Points on a hilly landscape, in no order, each with its height.
From any point a ball rolls to the lowest of the 2 points nearest to it. It stops when none of these is lower. Distance is the straight distance between rows; heights are no part of it.
q_853: [108  93 108 116  94  85  47 144  89 111 162 121  92 110 113 100  66 105
 103 114  81  36 143  88]  h=7.13
q_50: [127  58 134 113  60  88  84  85 119  73 103 123  91 131 101  84  81 111
 116  31 127 129  72 154]  h=5.47
q_203: [ 93 101 102 120 133 116 127 106 112 112  75 115  82  75 133  60 153  62
  89 124 122 110  98 123]  h=3.49
q_675: [ 86 142  94  66 141  82 105  95  92  73 125  60 136 100  74 153  74  95
  76 151  83 103  96  64]  h=5.93
q_658: [139  49 145 103  79 113  69  95 127 103 108 149  76 129  89  76  82 115
 132  29 122  98  78 141]  h=5.59
q_221: [ 84  95  74 107  86  63  42 130  94 100 137 121  77 111 123  93  81 124
  94 118 107  61 137 103]  h=6.89
q_893: [ 62 105  47 129  93  69 100 112 110  62  95 119  83 112  98 106 106  83
  93  87  89 130 111 152]  h=3.50
q_219: [118 119 100  89 115 118  94 133  97  77 102  91 107 105  92 133 107  78
 109 110  68  79 133  69]  h=6.26
q_792: [105  98 149 110 155  93 119 106 130  75 109  83  95  93 133  77 131  60
  73 126 126 122  83 148]  h=2.34
q_715: [106  98 120  90  79 103  88  83  88 141  96 100 107  80 122  66  99 134
 102 124 153  78 102  73]  h=1.19
q_526: [117 111 113 111 136 102 123 121 102  65  99  96  88  92 139  74 144  52
  82 123 113 104 108 126]  h=2.92
q_659: [178  96 143  94  79 104  97 106  42  83 146  76 131 111 128  99  77  73
  95 118  85  62  99  57]  h=4.43
q_17: [ 61 124  61 105 127  98 105 130 122  60 103  98 100 110  58 156  92  81
  99  92  43 113 120 113]  h=2.11
q_547: [119  85 147 109 105 105  66 129 103 126 167 106 117 108 108  96  70 100
 106 113 100  34 120  79]  h=7.30
q_772: [103  96  73 106  84 100  92 106 104  95  78 162  67 103 114  75 120  91
 137  79 116 121 110 136]  h=4.79
q_947: [ 81 113  93  88 100 106  90 113 111 107 106  85 120 103  59 150  74 129
 106  98  70  78 123  63]  h=5.58
q_380: [122 109 130 104 101  91 124  69  75 108  91  70  90  72 163  42 138 101
  60 148 159 110  80 106]  h=3.24
q_77: [ 46  97  48 132 120  78 122 102 111  69  96  90 108 111  96 112 108  57
  79 103  71 129  86 150]  h=3.07
q_298: [ 53 133  68  94 161  89 108 124 128  71 115  90 111 104  82 138 105  70
  90 130  71 101 117 111]  h=2.86
q_743: [133  70 102 119  44  77  71 106  83  46 115 107 106 133  84 126  58 107
 107  45  64 117 104 119]  h=5.05
q_519: [ 69  77  78 106  64  63  45  98 118 105 116 137  96 112  81 109  46 156
 110  82 110 102 111 123]  h=6.36
q_502: [157  75 148  80  79 144 125  80  90 120  68  95  89 102  81  93 110 116
 120  54 101  97  80  57]  h=7.59
q_265: [150  95 165  79  81 103 115  60  75  97 110  40 147  93 116  93  80 114
  81 111 126 109  61  74]  h=4.11
q_655: [100  97 138  87 170 152 108 131 164 112  87 119  45 116  64  98 134  92
 122  70  89  64 108  98]  h=2.94
q_126: [ 97 118 128  90 149  71 112  89 116  65 130  64 117 104 123 102 101  69
  70 134 122 124  72 134]  h=1.78
q_895: [139 102 105 100  73 119  88 116  75  83  99  99 108 108  94 123  96  94
 115  83  70  78 127  66]  h=6.44
q_896: [ 66 120  46 104 104  87  97 105 101 124  83 139  75  84 128  59 128 105
 109 124 132 107 112 121]  h=5.55
q_255: [144 109 117  84  98  81  84 111  70  47 138  78 122 120 112 125  76  75
  88 118  85  88 103  87]  h=4.85
q_508: [ 57  95  60 114 107 124 131  99 115 132  67 122  80  90  71 100 121  80
 123  72  84 121  90 115]  h=2.00
q_693: [103 102  90 100 101 107  84 113 107 120  87 151  73  87 133  56 123  98
 121 109 142  96 115 114]  h=5.20
q_864: [ 62  92  78 110  91  62  62 111 123  92 118 128  82 114 107  95  86 125
  96  97 124 100 120 133]  h=6.62
q_674: [137  87 148  84  89 133 108  93  94 119  94  85 113  98  92 103 100 112
 112  84 103  76 101  61]  h=7.51
q_878: [ 73 122 101  79 120  99 114  93 115  92 111  63 137 101  60 146  78 114
  89 116  79 103  99  77]  h=5.79
q_237: [120  97 174 102 111  92 108  72 100 118 103  60 101  73 144  48 116 117
  65 142 169 112  68 115]  h=3.67
q_531: [ 71  94  87  85  99 123 127  72 126 156  67 122  81  87  66  95 106 127
 130  72 106 121  80 103]  h=2.76
q_269: [ 59 137  38 112 111  85 106 115  88  98  92 112  71  89 139  68 144  84
  81 138 115  94 118 109]  h=5.80
q_351: [124 105  57 114  53  89  46 124  62  94 106 133  88  98  98 115  77 119
 108  86  60  75 140  73]  h=4.10
q_737: [ 72  80  89  95  72 108 130  47 116 140  73 105  99 101  48  99  82 141
 125  50 109 143  57 118]  h=3.31
q_813: [ 98 100  97  87  76 116  95  96 102 109  91  90 107 114  42 149  72 134
 123  57  57  93 111  61]  h=5.31
q_777: [107  89 168  73 148 149  97 114 145 145  98  95  88  99  85  92 115 119
 105 106 121  56 103  69]  h=2.88
q_258: [153  97  95  85  63 122 124  75  61 130  47 141  84  70 141  47 138  98
 130 101 125 131  84  88]  h=3.86
q_396: [101  94  92 116  95  76  85 126 112  45 111 111  89 123 114 106 101  85
 101  80 100 111 117 138]  h=3.99
q_332: [ 64  91 115 122 151 111 126  87 129 146  73  95  91  68 122  57 145  75
  71 139 129 111  78 131]  h=3.27
q_633: [108 123  80 108 117 108 131 109  85  78  85  85  99  92 127  90 134  64
  91 123  98 104 113  94]  h=3.44
q_601: [ 85  99 104 100  90  87  97  93 111  74 111  75 127 116  76 127  70 124
  92  89  93 113  95 106]  h=5.97
q_894: [ 79 121  78  96  82 100 111  97  88 113  86  86 111  86  93 111  97 127
  98 119 103 100 114  67]  h=3.96
q_411: [111 111  75 102  60  77  72 100  60  82 111  83 112 103 104 117  71 127
  82 118  77  85 121  73]  h=4.91
q_646: [ 27 100  42 123 103  79 114  75 113 132  82 105 100  88 103  75 108 107
  87 114 122 127  80 139]  h=4.42
q_341: [ 69 107  85  84  82 115 118  82 103 146  73  97 105  87  64 119  90 139
 119  84  95 107  99  62]  h=3.41
q_224: [115  62 148 101 116 120  76 108 147 115  97 157  57 117  94  67 111 108
 128  54 135  87  91 137]  h=5.38
q_459: [168  98 108 111  83 121  74 139  73  62 117 116 102 120 101 130 101  60
 127  67  48  70 137  77]  h=6.63
q_671: [ 42  96  73 106  76  84 105  68 124 127  88 108 109  97  61 106  74 151
 105  82 119 134  81 125]  h=3.75
q_580: [102 101 154  67 152 144 133  95 136 140  84  70  99  83  71 109 122 112
 101 109  97  81  92  52]  h=2.22
q_892: [160  93 112  85  71 130  93 101  70 130  67 148  81  80 137  60 127  97
 136  98 122  90 109  68]  h=3.20
q_446: [129 115  70  73  72 126  96 104  72 144  59 151  80  77 118  82 121 111
 153  92  99 102 119  64]  h=2.23
q_784: [144  82 169  87 108 131  87 111  99 128 135  89 123  99 107  94  86 101
 103 111 109  46 102  62]  h=7.41
q_968: [ 57  99  85 120  91  77 121  64 111 107  93  78 118  97  94  93  89 121
  81 100 121 134  79 127]  h=4.12
q_563: [102  88 150  85 155 148  82 137 153 134 102 129  65 103  85  93 122 102
 118  91 110  46 120  88]  h=2.08
q_492: [101  81 108 102 115 120  98 104 137 112  79 164  59 100 103  67 129  92
 128  69 127 119  94 150]  h=5.11
q_749: [ 57  82  88 108 137 135 146  85 124 151  62  90  90  79  75  94 133  73
 104  88  85 112  66 104]  h=2.66
q_940: [128 110  70 103  62 107  66 117  68 114  84 144  88  92 114  93 102 107
 133  88  94  82 128  72]  h=3.25
q_745: [ 48 112  28 117 114 110 140 101  83 116  66  76 107  84 100 102 129  53
  91 124  68 115  89  95]  h=4.22
q_542: [ 70 102 122  87 143 135 149  84 132 159  70  75  96  73  79  98 133 102
  93 110 101 103  82  78]  h=2.77
q_517: [146  92 116  91  76  60  72 105  53  48 161  77 128 126 108 128  39  94
  80 108  65  90  91  88]  h=5.02
q_467: [ 78 135  49  88  74  81  86  97  60 101 101  70 105  84 103 116  84 146
  73 143  83  83 124  56]  h=4.47
q_834: [122  75 102 101  49 108  67  93  94 101 102 108 111 121  41 144  54 138
 119  33  52  91 105  83]  h=5.03
q_113: [ 81  78 106 107  66  79  65  97 119  92 120 100 116 123  62 128  49 151
  99  69  95 102 100 112]  h=6.14
q_6: [ 97 126  91  87 129  54 120  77  83  44 133  59 124 113 110 122  89  69
  62 130  98 138  70 122]  h=2.24
q_635: [ 56  87  49 126 123 114 134  82  88 130  50  81 104  78 125  70 140  44
  78 122  99 119  63 119]  h=4.48
q_924: [100 147  76  80 127  93 109 120  80  71 107  71 114  95  96 138 104  75
  87 146  67  88 124  61]  h=6.08
q_641: [128  68 115 114  58  53  60 111  83  55 157  93 112 132 103 121  38 113
  85  73  68  94 100 119]  h=5.22
q_805: [174 110 130  82  93 111 108 106  55  56 110  73 121 107 127 109 106  60
 102 113  86  89 105  64]  h=4.62
q_493: [123  68 102 111  44  88  69  94 100  80 103 143  94 128  81 107  67 124
 130  33  95 118  95 132]  h=5.28
q_142: [113 108 113  88  73  88 109  65  64 113  97  63 110  81 144  60 109 132
  72 139 160  99  89  78]  h=2.55
q_169: [175  98 155  75  80  94 103  78  46  72 137  53 151 109 121 106  71  86
  87 116 103  94  69  64]  h=4.26
q_591: [ 62 112  60 108 121  45 114  92 101  46 124  70 108 120 108 120  95  78
  56 118  85 133  85 152]  h=2.64
q_938: [102  95  86 122 105  99 110 123 115  68  87 138  70 111 121  84 135  61
 113  76 109 117 114 140]  h=4.44
q_261: [ 36 118  87 104 166  72 113  98 144  90 123  71 120 103  89 119  99  81
  69 132 101 112  92 138]  h=2.09
q_394: [119  85  79 109  41  89  58 100  75  95 104 122 104 108  77 122  58 134
 114  69  71  94 113  87]  h=4.67
q_610: [ 84 129  42 112  92 107 128 112  70  98  67 102  90  84 111  99 131  76
 104 112  80 116 116  84]  h=3.89
q_548: [ 62 112  55 118 102 116 121 115 112  90  79 110  89 101  61 133 110  79
 116  72  57 119 106 111]  h=1.03
q_238: [ 38 114  94 111 158  96 123  90 142 124 100  76 111  82 107  87 122  85
  72 141 119 102  90 127]  h=2.74
q_871: [137  99 174  88  96 103 131  55  81 118  87  46 124  74 128  66 112 116
  68 132 152 120  65  83]  h=3.92

Where does a ball stop that starts at each point below?
q_658 -> q_126
q_674 -> q_446
q_659 -> q_715
q_896 -> q_126
q_878 -> q_446

Call two points neighbours if one is among the 2 nearest of the other. Go from one point of each pair to the other, from neighbour to neighbour, staying as low as possible. Name the highest point that can't be avoided.
q_261 and q_126 -> q_203
q_261 and q_580 -> q_298
q_261 and q_563 -> q_777
q_715 and q_743 -> q_641
q_548 and q_580 -> q_542
